Points on a hilly landscape, in no order, each with its height.
A ball rolls from a point to the lowest of its 3 nearest points, and stops where none of them is lower. Distance is the straight distance between rows; heights are no part of it.
j694 height 644: [121 126 148 127 129 135 139  68 161 118 116  98 163 125 137 113 107 103
 140 120  95 116 148 123 113 109 128 124  77 140  41  76 117  84 123 104]
j131 height 150: [106 122 145 136 116 115 117 124 116 127 123 153 133 120 139 153 140 133
 160 116 134 134 113 124 115 156 165 121 147 124 146 122 104 134 140 137]
j330 height 196: [101  87 202 114 155  86 130 136 183 129 131 125 128  66 149 157 144 136
 157 122  56  77 133 142 129 124 203 135 119  98 101 138  90  88 100 124]
j852 height 248: [158 131 110  88 132 159 143 122 120 151 167  99 108 135 139 157 163  99
  94 208 105 113 181 111 134 110  89 141 122 113 131 125 148 120 100 124]
j820 height 193: [176 159  67  81 140 171 166 141  89 145 168 111  82 155 112 141 172 115
  67 192 141 143 159 110 153  95  61 146 153 118 183 159 144 137  91 150]
j11 height 47: [166 156 116  97 118 174 146  74 121 131 139  95 146 159 136 145 131 104
 100 191 120 132 170  91 134  85  91 129 103 135 112  89 146 107 102 133]
j833 height 443: [101  85 119 137 123 110 112  94 139  94 103 103 163 129 113 100  91 147
 136  99 114 116 131 130 129 111 103 129  99 135  71  98 147  85 140 129]
j970 height 599: [ 86  95 141 148 150 108 134  80 169  95  98 113 168 109 141  89  79 124
 157  57  89 107 117 142 103 112 148 111  84 134   4  90 101  80 131 109]
j74 height 375: [147 177 107 141 110 159 123 135  86 143 124 164 128 167 137 133 128 113
 128 126 185 180 129 121 124 141 131 114 162 141 179 108 109 167 140 139]
j194 height 427: [ 80  78 157 107 132 109 112  81 166  94 121 128 166  98 144 159 114 133
 143 107  70 103 135 132 129 100 152  99 106 124  53  97  86  73 121 145]
j57 height 641: [ 71  60 151 127 152  79 117  99 173  84  99 116 154  89 134 101  86 150
 149  61  80  92 117 135 122  95 138 114  93 112  25 104 117  66 131 135]
j287 height 132: [176 189  84 115 145 157 177 145  98 176 163 114  89 173 135 113 147  81
 108 164 138 154 134 112 125 122  98 140 142 113 167 138 144 150 115 124]
j792 height 642: [ 70 104 169 174 162  73 131 113 174 115  92 143 164  87 151  85  87 132
 182  44  93  92 114 149 103 138 198 119 101 117  31 112  80  91 124 116]
j948 height 163: [173 192  75 103 135 167 164 149  84 158 160 124  81 170 125 123 159  91
  93 180 147 166 133 112 136 129  91 136 166 112 195 163 121 164 113 133]
j248 height 240: [146 136 160 136 150 117 162 146 156 161 145  94 103 102 159 133 140 102
 150 152  82  90 137 142 121 151 164 157  95  95 105 134 137 122 109  80]
j146 height 333: [125 159 108 105  95 170 120 131  86 133 152 158 123 157 159 195 174 110
 135 153 152 167 139 123 133 143 138 111 185 119 197 128  78 168 130 157]
j750 height 471: [ 78  65 130 135 117 101  66 145 109  84 101 169 149 115 122 132 111 191
 145  76 144 141 109 134 128 128 129 116 167 138 147 138 146 111 148 156]
j766 height 74: [128 122 175 159 145 104 154 103 185 140 123 108 137 101 155 110 112 100
 169 111  72  91 127 141 112 140 181 136  72 118  41 103 110  94 114  89]
j899 height 315: [137 142  99  94 113 161 139 138  95 133 164 135 108 142 133 180 186 114
 101 178 139 135 149 114 132 121 110 130 176 110 185 141 100 157 119 152]
j673 height 295: [128 152  95 114 121 148 141 162  96 134 149 132  96 151 128 156 169 118
 114 146 154 151 121 129 133 144 109 133 178 108 197 160 107 166 142 139]
j615 height 436: [108  93 152 154 153  92 143 108 178 121 103 100 140 110 138  69  84 119
 162  91  86  90 128 141 112 137 127 150  63 123  25 106 153  78 135  88]
j867 height 495: [118 131 176 123 112 122 123 112 156 136 142 133 142 100 158 175 151  96
 155 140  83 117 142 129 118 135 200 112 130 114 108 115  73 120 106 130]
j258 height 354: [101  61 137 115 130  92 128 130 144 109 115 112 135 100 111 124 131 158
 136 135 107  90 134 128 137 128 110 146 109 117 109 130 160  88 131 130]
j506 height 69: [125 138 133 130 107 141 117 112  96 132 140 147 139 138 152 169 151 121
 140 139 139 139 140 117 120 149 151 119 151 119 146 111  90 148 128 147]
j246 height 445: [ 84  84 145 123 122  97 101 104 147  98 104 134 164 113 131 125 109 145
 150  94 103 112 127 122 128 123 132 109 125 123  84 114 121  83 126 141]
j254 height 258: [108 150  99 145 135 118 117 207 112 118 125 152  86 135 107 128 136 155
 100 103 182 152  82 150 125 165 105 138 166 134 209 197 135 195 170 133]
j990 height 462: [145 127 102 125 115 143 122  83 115 112 105 112 161 153 108 109 107 140
 108 136 145 150 149 110 133  97  81 126 116 146 108  87 159 113 136 137]
j467 height 367: [130 117 155  91 121 152 118  58 181 100 143  82 162 114 138 151  99 103
 118 153  63 113 171 127 129  82 124 107  84 137  38  71 105  66 112 116]
j810 height 300: [144 140 175 105 117 140 124  81 180 129 149 100 165 110 152 146 114  81
 138 161  63 107 158 133 117 106 169 114  87 129  44  81  77  88  98 105]
j346 height 20: [ 93  98 127 107  99 138  78 108 100 102 115 158 157 126 138 180 149 158
 138 128 134 146 132 122 134 129 134 105 169 127 158 111 107 128 133 167]
j795 height 222: [109 119 106 162 119 118  76 166 111  99  97 174 139 131 104 114  97 182
 120  85 177 161  94 147 123 144 112 115 159 162 176 156 162 167 173 150]
j2 height 457: [ 95 126 173 139 122  93 115 116 145 128 129 154 149  97 160 152 132 122
 179  98 103 119 117 140 107 149 212 118 131 117  96 118  68 115 112 133]
j342 height 94: [107  95 148 165 151  88 145 177 133 136 114 130  87 108 119  96 126 147
 153  91 147 100  83 150 130 163 142 158 120 108 148 161 157 149 146 101]
j310 height 213: [130 125 150 120 147 122 162 154 140 158 158  97  75 107 154 164 171 100
 144 160  89  84 133 141 130 146 157 147 122  90 132 160 113 139 111  92]
j818 height 334: [ 84 106 160 171 139  82 114 145 132 126 100 158 124 101 141 100 108 150
 179  70 143 123  91 147 113 169 185 137 126 119 128 139 115 125 144 121]
j132 height 203: [200 212  67 113 121 187 146 104  83 155 136 149 117 190 115 120 132 112
  74 162 178 175 135  96 147  79  71 113 159 131 192 132 140 164  98 166]
j29 height 149: [140 149 124 139 135 135 157 147 113 156 147 112 100 134 134 133 157  99
 137 149 130 113 124 130 125 150 130 148 121 107 149 140 133 146 131 110]
j209 height 31: [148 155 108 181 138 115 123 169 116 139 109 154 121 143  92  67  87 146
 109  96 179 153  85 144 122 164 105 135 120 165 155 150 174 180 181 110]
j709 height 325: [154 153 105 141 111 138 126 118 106 139 108 142 138 160 114  99 117 127
 111 133 171 156 125 118 138 127 103 124 129 147 150 109 149 144 144 129]
j614 height 75: [136 116 134 110 135 129 148 145 123 145 147 105 110 122 136 149 163 117
 121 166  98 101 141 124 133 136 121 147 117 108 136 129 136 125 117 116]
j905 height 518: [ 87  93 180 111 127 105 101 101 166 111 133 143 168  92 155 166 129 128
 158 110  71 105 137 127 120 117 201  95 125 126  72 110  63  83 111 145]
j509 height 201: [184 214  97 130 108 180 146 103  80 156 126 157 134 187 137 109 119  90
 112 139 182 185 133  96 130  99 115 107 146 146 169  97 132 162 123 148]
j883 height 169: [215 223  66 109 132 184 185 105  96 186 153 128 110 190 134  90 115  88
  77 169 155 161 130  94 144  73  87 119 123 130 176 138 170 150  87 143]
j856 height 244: [114  93  97 111 123 134 117 163 101 109 141 135 111 122  99 150 154 169
  92 141 157 123 128 134 146 127  80 140 166 135 192 171 146 147 139 154]
j609 height 124: [121 168 148 129 111 141 138 138  99 153 163 133 106 127 163 186 177  97
 164 137 129 135 127 127 117 162 185 122 155 110 159 138  67 164 123 127]
j365 height 278: [154 122 156  99 122 151 132  89 171 130 149  77 147 122 146 135 113  91
 117 176  70 108 171 121 121  98 122 134  85 123  68  95 136  81 104 110]
j839 height 237: [123 168 155 138 113 139 128  61 152 131 132 127 173 122 148 140 113  73
 163 116 103 148 152 126 104 125 185 104 100 153  41  67  61 107 109 112]
j182 height 269: [127 181  86 141 117 143 123 185  97 128 138 152  93 152 121 137 142 126
 116 110 183 175 100 143 128 166 115 132 176 131 211 175 105 192 157 134]
j533 height 183: [125  84 156  89 122 132 124 112 157 125 152  97 135  97 136 161 150 120
 122 171  70  89 165 124 136 115 130 135 101 113 104 126 126  92 108 131]
j640 height 91: [142 122 139 152 141 114 147 120 139 144 114 114 125 128 136  91 118 113
 151 131 115 105 120 129 119 152 126 149  87 130 102 109 159 116 130  96]
j80 height 241: [163 136 104 149 143 123 161 152 121 157 120 111 102 146 108  68 111 110
 109 138 149 118 118 131 125 139  90 164  97 133 138 132 193 133 138 105]
j405 height 235: [162 182 110 116 107 175 139  88  97 145 133 132 149 166 146 139 144  86
 123 167 149 168 147  93 125 112 128 108 139 141 141  82 109 145 122 140]
j97 height 337: [118 139  95  86  92 173  92 136  78 106 141 172 127 154 138 195 176 153
 102 146 162 166 146 116 137 119 104 114 200 126 211 143  96 169 129 177]
j465 height 223: [ 95  72 111 123 120 111 102 178 109 105 123 149 117 121 103 141 139 179
 109 111 162 125 107 140 142 137  98 143 165 137 183 180 151 149 153 149]
j353 height 411: [ 75 104 191 144 141  87 105 147 137 123 113 161 122  91 154 148 144 140
 173  82 114 117 103 131 120 157 214 131 137 109 132 138  75 120 118 138]
j929 height 387: [ 65  62 192 129 160  66 112 155 155 111 101 149 116  81 136 118 125 162
 167  77 112  96 102 122 130 135 181 139 135 102 111 153 117  89 128 139]
j479 height 277: [110 125 129 171 129 110 109 160 122 125 103 157 123 127 112 101  97 149
 150  86 173 151  88 150 124 170 137 131 139 143 155 141 148 159 172 121]
j501 height 514: [110 118 168  80  90 145  87  88 130 116 156 142 163 110 152 206 162 116
 132 162  84 127 159 108 131 120 175  91 149 118 122 106  61 113 105 152]
j378 height 226: [106  86 111 136 153 100 156 196 126 130 133 108  73 112  99 115 140 150
 114 125 149  91  96 149 146 159  97 159 128 112 174 202 162 153 142 101]
j582 height 331: [139 157 104 116  94 160 105  70  97  96 105 132 167 166 123 147 127 137
 116 138 156 172 157  93 143  93 109  99 142 151 131  72 124 118 126 154]
j700 height 242: [178 176  75 119 108 178 103 117  86 116 116 157 132 177  97 131 136 160
  81 144 192 176 144  99 154  96  68 110 168 155 193 127 139 169 124 166]
j801 height 366: [ 96 124 143 156 130 106 123  86 135 114 105 142 167 124 138 105  92 117
 177  71 116 130 126 137 104 139 168 107 105 145  57  84  91 108 129 120]
j58 height 217: [147 145 141 110 121 159 141  75 137 129 132 100 160 150 145 128 124  94
 123 163 104 138 155 110 120 104 127 115  97 140  77  73 127  99 113 116]
j917 height 317: [145 195  72 121 128 146 164 189  99 140 154 111  75 156 116 137 155 102
 103 145 162 163 114 145 135 155  98 144 179 107 207 194 110 182 126 123]
j72 height 129: [128 170 140 148 110 145 135 106 103 149 132 149 140 144 150 140 136  96
 159 129 156 162 129 118 110 161 169 113 140 144 128  93  91 146 135 130]
j364 height 130: [192 212  94 124 141 168 179 120  94 194 152 120 110 179 154 105 126  66
 114 171 148 158 127 104 124 107 121 132 129 122 150 113 143 146 109 120]
j979 height 291: [110 119 123 126 128 120 140 174 109 133 142 130  96 127 131 151 163 128
 131 126 145 128 114 144 135 154 128 139 152 102 188 160 117 162 139 123]
j408 height 84: [115  81 147  88 117 126 129 133 133 116 150 119 127 104 128 187 168 137
 116 171  90  91 153 118 134 119 119 134 127 110 138 146 128 108 110 136]
j442 height 594: [ 92  93 149 123 143 116 129  76 182  98 106  96 163 105 140 111  89 128
 138  96  75  98 142 134 112 105 132 116  74 126  20  91 116  69 124 117]
j869 height 90: [164 135  71 115 121 151 129 147  98 129 138 133 107 153  92 120 148 143
  73 156 173 138 140 118 148 108  59 138 147 140 183 153 152 151 125 143]
j139 height 364: [103  85 162 155 158  79 145 131 170 137 108 116 125  94 133  87 105 142
 164  94  95  81 108 142 123 150 152 146  88 105  76 135 147  97 133 103]
j759 height 257: [113  90 114 149 124 107 116 122 133 103  99 130 148 134 103  91 101 160
 136  99 138 127 112 137 127 135 104 125 120 143 115 116 158 119 155 130]
j178 height 215: [135 127  90 128 107 140  89 145 103 112 113 158 132 152 104 135 127 163
 104 121 182 160 124 130 138 129  90 122 168 148 187 135 146 164 153 155]
j665 height 362: [113  79 127 155 140  89 139 142 146 123 104 112 121 115 103  69  96 153
 143 108 124  95 104 141 128 148 101 157  93 124 111 134 179 109 147 110]
j889 height 521: [107 124 209  95 108 121  96 117 159 132 159 147 151  78 167 203 157 114
 161 133  76 115 139 132 120 118 242  99 148 118 118 124  28 116  88 144]
j105 height 547: [ 52  81 156 142 147  81  85 125 137  83  90 163 166  99 149 113  95 159
 174  46 115 123 107 130 116 118 167 104 140 127  80 121  98  84 135 150]
j721 height 254: [160 153 151 112 136 144 146 126 146 164 166  93 113 122 157 144 148  80
 137 187  85  98 155 120 122 133 149 143 106 104 109 119 131 131 107  92]
j723 height 188: [138 116 174 122 137 124 142 111 187 141 142  91 135 100 150 137 111  99
 141 157  58  88 151 141 123 126 159 146  76 112  51 111 121  80 109  95]
j974 height 221: [111 118 163 145 141 103 139 109 156 131 115 130 148 109 146 111 115 119
 171 102  94 109 124 133 110 146 170 123  99 124  67 101 110 103 124 110]
j940 height 563: [ 76  96 126 123 118 126  84  74 127  81 106 137 181 122 140 149 104 150
 144  80 105 127 135 121 122 103 133  90 124 129  59  87  94  85 124 152]
j541 height 311: [ 91  66 165  92 121 105 109 110 161 103 126 123 153  93 135 156 129 146
 134 131  73  91 144 123 130 108 140 112 116 115  89 115 117  79 119 140]
j528 height 279: [122 141 140 136 114 130 123  80 132 120 118 126 162 138 146 132 123 105
 153 128 120 141 139 117 117 136 148 114 120 141  89  81 110 112 121 122]
j48 height 127: [148 127 109 177 147 103 144 171 134 138 109 131 109 136  85  60  93 140
 109 104 166 130  95 148 120 156  90 152 105 149 154 160 191 160 178 101]
j329 height 238: [195 168  76 144 136 148 140 136 110 153 114 131 126 166  89  64  97 139
  71 130 187 156 114 118 142 100  64 135 109 167 158 142 197 155 143 133]
j586 height 202: [160 176 104 112 151 153 177 163 109 179 175  83  73 138 150 158 173  74
 127 182 102 124 143 127 133 141 130 151 144  94 147 153 123 147 108  98]
j901 height 249: [167 159 176 131 128 147 154  93 180 163 156  92 144 120 166 129 110  62
 154 161  71 101 156 144 105 127 177 141  89 127  48  89 114 101  94  84]
j213 height 88: [199 184  65  96 143 171 180 127  90 163 170 117  86 177 123 109 144  96
  80 191 147 153 147 105 140  92  69 147 144 120 182 157 158 146  99 135]
j981 height 271: [ 96 125 120 122 114 135 109 162  96 128 140 158 115 131 141 174 156 148
 132 118 161 148 109 135 127 153 138 122 166 117 195 155 107 165 145 151]
j361 height 140: [142 111 103 161 134 103 120 167 125 124 103 139 115 136  83  84 101 168
 106 108 176 133 101 145 123 147  84 136 130 150 155 154 182 158 173 120]
j605 height 197: [138 106 116 109 122 131 130 108 118 123 131 115 135 127 119 146 147 126
 115 168 125 120 146 113 139 119  97 135 129 128 137 115 141 119 117 139]
j630 height 259: [119  93 137 128 137 104 146 152 132 134 126 111 110 117 115 110 135 145
 130 134 116  97 122 136 131 147 116 158 116 109 142 145 166 114 135 118]
j900 height 308: [105  41 124 110 145  93 148 183 128 115 131 115  96  86  94 118 143 180
 109 135 132  72 121 142 148 130  81 174 120 122 150 181 181 108 127 129]
j707 height 176: [164 148  88 116 141 148 157 145 104 154 150 116  93 155 119 113 149 108
 100 170 143 134 137 123 134 122  88 145 135 121 167 142 151 143 126 120]
j152 height 281: [120 188 101 132 111 149 140 171  82 138 158 136  93 153 154 170 169 109
 135 126 175 175 111 140 128 167 141 129 187 108 201 163  73 192 138 135]
j458 height 161: [128 106 201 112 140 105 148 140 183 147 147  98 101  73 153 164 157 114
 156 145  61  69 135 147 129 131 202 144 111  91 104 146  96 115  93  94]
j318 height 243: [186 179  94 117 119 175 146  98  97 150 122 124 137 175 123 110 133 104
  97 165 163 155 147  96 139  94  96 116 124 139 151 100 145 142 116 144]
j743 height 232: [136 147  87 176 112 133  54 135 107  81  79 171 169 156  80  97  84 203
 104  75 185 191 113 131 127 116  87  96 150 186 149 142 183 170 165 155]
j660 height 234: [140 103 188  76 115 144 132 129 178 141 186  88 119  80 147 191 162 102
 125 193  42  74 165 142 140 107 172 125 121 100 105 130  88 110  90 112]
j521 height 227: [107  98 137 150 126 107 118 150 127 116 109 145 125 121 125 122 117 147
 150 103 146 126  99 138 125 155 138 135 136 119 150 136 135 140 151 125]
j553 height 101: [184 201  86 130 129 159 162 139  90 168 136 131 106 177 121  98 132  93
  98 150 168 169 116 116 135 119  97 134 139 133 174 131 148 159 130 119]
j602 height 408: [108 132 125 155 115 121 102 101 119 116  97 154 162 144 136 110 110 136
 162  94 152 156 119 130 120 144 146 114 132 148 112  99 122 132 138 135]
j556 height 282: [ 64 111 161 160 129  98  95 183 114 122 120 171 111 117 146 137 125 166
 171  69 160 134  73 146 121 165 182 138 161 121 170 170 107 150 147 141]
j495 height 26: [112 103 101 160 111 119  83 126 115  83  91 152 157 138  97 102  86 182
 131  78 166 146 107 137 130 134 104 107 145 155 128 120 158 126 156 143]
j460 height 164: [115  89 148 112 148 112 153 153 135 138 145 105  92  99 133 146 160 130
 135 144  97  78 130 139 140 148 135 158 111  87 137 155 142 125 116 110]
j273 height 185: [180 157  62  93 139 155 153 146  88 140 155 119  90 154  95 121 159 129
  65 179 155 147 153 115 153 105  55 141 149 137 190 164 151 151 106 149]
j206 height 255: [154 168  96 149  94 154  91 122  97 114  98 166 156 165 116 105 100 146
 120 101 199 182 120 121 128 123 104 104 153 164 166 103 140 164 142 148]
j175 height 451: [114 109 136 184 140 100 136 128 144 136  92 131 149 129 116  52  84 131
 160  72 146 123  95 145 110 158 136 136  95 149  93 115 155 120 159  98]
j531 height 246: [102 124 101 144 120 120  83 188 102  99 117 171 118 129  93 138 128 192
 102 100 192 165  92 153 124 140  96 131 177 154 200 195 155 197 172 148]
j816 height 186: [136 158 116 116 140 136 172 168 110 157 167  92  72 129 141 158 185  87
 134 155 107 124 125 133 135 157 137 146 149  87 161 165 110 161 115  94]
j947 height 53: [192 195  77 129 147 154 172 152  95 170 145 129  92 176 112  83 117 102
  75 158 158 161 120 127 135 111  75 139 133 134 178 157 170 156 121 131]
j806 height 89: [130 140 128 163 133 116 144 135 123 149 112 132 116 135 127  95 116 113
 156 110 141 128 105 135 119 166 135 138 111 136 133 114 142 146 143 105]
j111 height 388: [166 223  86 123  97 188 125 125  62 141 139 174 119 184 141 146 145 111
 113 139 190 204 135 108 131 118 107 103 185 143 205 116  95 184 129 164]
j135 height 170: [119 101 102 141 115 116  92 141 111  99 103 155 139 137  98 122 113 180
 111 103 160 148 115 134 143 135  93 124 153 148 166 135 156 143 152 152]
j858 height 437: [139  75 105 148 131 107 130 139 133 106 107 107 129 124  87  71 106 168
 109 123 151 108 125 129 144 123  67 150  98 148 121 141 204 108 145 118]
j229 height 173: [ 95  96 128 149 145  90 131 202 131 120 113 137  83 108 105 108 124 162
 128  91 166 117  84 155 132 166 119 155 141 125 179 192 163 163 165 110]
j245 height 62: [109  63 183  96 147 102 136 142 177 121 145 105 110  75 141 156 149 140
 136 151  56  65 142 128 137 121 152 142 101  90 101 146 133  86 103 111]
j53 height 296: [145 150  84 131 154 135 182 191 107 159 148 101  62 144 101 113 151 115
 104 148 145 129 113 143 141 149  95 165 139 109 179 176 161 156 128  99]
j56 height 264: [119  86  89 127 136 113 144 187 115 124 135 124  92 121  82 114 138 165
  95 133 157 113 116 145 147 140  79 162 133 126 177 184 172 149 141 128]
j384 height 397: [115 111 158 112 116 131 119  78 163 124 136 117 167 106 138 155 129 108
 147 141  79 113 146 127 121 119 156 107 104 125  66  91  99  93 117 125]
j23 height 229: [171 169 133 108 133 166 161 107 127 167 162  96 124 146 153 128 138  75
 112 195 105 127 160 109 124 108 126 143 106 124 108  98 147 117 102 106]
j617 height 318: [106  94 191 150 168  73 155 157 169 140 110 117  84  73 146 129 135 135
 172 107  95  69 108 138 126 154 189 161 104  85 105 160 124 119 109  85]
j257 height 253: [173 175 136 125 141 155 168  99 141 178 146  95 132 149 162  99 109  76
 134 172 110 126 148 110 116 119 132 145  78 134  82  89 160 112 107  95]
j454 height 224: [145 102  86 146 123 115 112 172 112 102 112 149 123 124  65  99 120 183
  71 121 184 136 122 138 140 128  58 140 145 165 176 184 193 163 160 151]
j193 height 200: [164 162  76 140 109 151  94 137 101 117 112 156 132 163  86 104 121 169
  83 114 190 167 124 116 141 114  69 119 151 165 179 133 154 172 149 154]
j6 height 156: [204 205  68 126 116 182 146 117  86 162 121 147 123 188 107  85 114 110
  76 136 186 170 128 103 141  84  84 115 136 148 181 124 164 160 120 149]
j802 height 309: [159 137  81 148 109 138  94 122 113  94  91 130 151 170  80  83  90 182
  87 106 182 157 126 119 143 104  70 122 136 173 133 117 178 140 153 150]
j913 height 293: [177 126  71 149 143 118 121 163 117 120 113 138 118 139  49  72 108 176
  54 124 185 139 126 128 138 110  41 145 115 175 153 166 215 147 149 143]
j571 height 256: [ 79 120 124 147 119 116  82 190 111 112 124 168 110 126 128 152 131 169
 136  88 182 165  75 152 122 159 136 129 170 136 203 180 126 181 164 152]
j663 height 460: [ 71  62 192 105 155  76  95 125 165  98 112 144 149  82 146 144 130 154
 152  86  72  93 122 122 127 104 186 109 138 108  83 128  86  70 114 156]
j890 height 126: [160 156  89 156 134 126 121 162 106 132 114 149 115 152  87  83 105 149
  81 115 185 162 104 132 130 140  75 131 135 158 177 163 176 178 160 131]
j604 height 247: [113 109 162 144 141  99 143 142 144 144 124 123 114 100 147 140 144 124
 162 111 115 100 112 133 123 155 173 143 115 102 129 137 122 134 129 108]
j826 height 393: [132  98 129 109 124 130 126  88 152 110 123  87 149 129 122 118 117 132
 115 158 103 111 160 114 127  95  90 136  89 135  86  97 165  75 122 121]
j148 height 446: [134 140 153  85 111 173 115  37 160 102 143  83 164 129 137 165 106  94
 116 159  84 136 172 113 130  77 135  85  99 146  41  55  86  76 111 126]
j498 height 440: [ 63  66 159 128 140  88  87 147 121 103 110 158 134 100 135 139 128 175
 157  82 124 120 100 130 131 143 157 127 158 114 138 145 112 100 137 156]
j597 height 199: [161 143 191 111 129 137 140 136 186 170 182  84  89  79 165 183 153  81
 147 175  47  69 157 151 132 126 201 137 114  99 101 130  79 120  86  84]
j235 height 219: [149 127  66 104 147 136 171 183 101 136 158 109  76 130  87 123 163 142
  84 167 144 128 135 137 160 132  55 157 155 126 188 194 154 147 118 130]
j736 height 179: [126 182 146 141 103 145 131  81 121 146 123 137 167 141 148 143 123  84
 159 121 132 162 146 117 107 145 176  98 129 151  83  71  81 126 116 124]
j147 height 522: [111 132 176 108 100 136 106  74 164 118 148 133 176 101 154 180 129  97
 151 141  81 122 154 132 119 109 201  76 132 136  72  87  38 101 103 141]
j224 height 530: [ 84 103 145 129 135 117 115  69 162  90 113 116 175 106 146 135  94 122
 150  88  83 113 136 137 114  99 149  93  90 135  22  79  88  81 124 127]
j265 height 351: [134 166 145 101  97 171 112  56 127 110 134 130 182 148 138 171 130  99
 135 158 112 155 169 103 124 104 142  80 126 147  86  65  77 107 105 136]
j354 height 512: [102 124 147 111 117 143 105  51 157 101 128 110 177 121 146 158 113 116
 141 116  86 133 153 126 108  98 153  81 108 145  39  66  69  90 119 131]
j487 height 313: [ 88  85 206 142 174  54 132 149 176 126  98 138 114  58 153 114 122 150
 181  79  85  78 100 130 123 131 212 140 114  95  94 148 103  90 108 121]
j897 height 441: [106  68 149 122 146  99 135 107 173 106 116  98 135  91 118 104 107 145
 140 116  82  75 140 134 130 114 109 150  78 113  61 122 158  64 125 117]
j857 height 515: [105 123 174 103 108 132 109 118 134 134 159 135 141 104 157 201 168 117
 150 143  96 115 138 123 130 143 190 115 153 110 135 129  71 127 114 142]
j484 height 484: [126 125 168  83  97 153 105  77 155 119 157 115 163 107 145 196 146  94
 139 171  75 118 165 117 130 107 166  92 131 125  97  90  70 100 108 136]
j45 height 372: [ 94  62 176 136 160  70 148 166 161 134 112 109  89  75 127 105 134 160
 157 105  97  70 104 141 137 140 150 163 109  86 114 168 159  95 123 109]
j770 height 574: [ 83  88 100 162 124 119  81  99 121  70  83 129 166 133 117  98  78 171
 141  50 134 133 119 134 121 111 112  93 127 158  63  96 135 106 148 147]
j674 height 155: [140 160 104 184 121 122  86 135 109 106  81 175 156 149  96  74  71 161
 118  75 186 182 100 142 111 147 110 115 136 181 141 122 166 168 177 127]
j151 height 184: [163 192  92 160 128 139 135 151  94 154 117 149 114 167 110  85 107 118
 100 116 193 173 100 135 121 148 103 127 137 156 182 136 147 181 162 123]
j902 height 175: [173 146 108 110 135 162 153 114 119 151 145  99 121 152 135 112 133 103
  97 184 126 121 154 108 134 101  88 147 100 127 133 109 169 117 110 123]

Where does a ball stop that starts at each point below?
j582 | j947
j501 | j766
j897 | j614
j354 | j766
j111 | j947
j182 | j495
j981 | j495
j147 | j766
j57 | j245
j970 | j245
j442 | j245

Call two points neighbours if one is among the 3 nearest of the other. Go from one point of each pair to the other, from neighbour to neighbour, staying as low as possible. Name the highest point that can't be avoided.
j495 / j193 | j178
j245 / j614 | j533
j806 / j346 | j521
j869 / j213 | j707
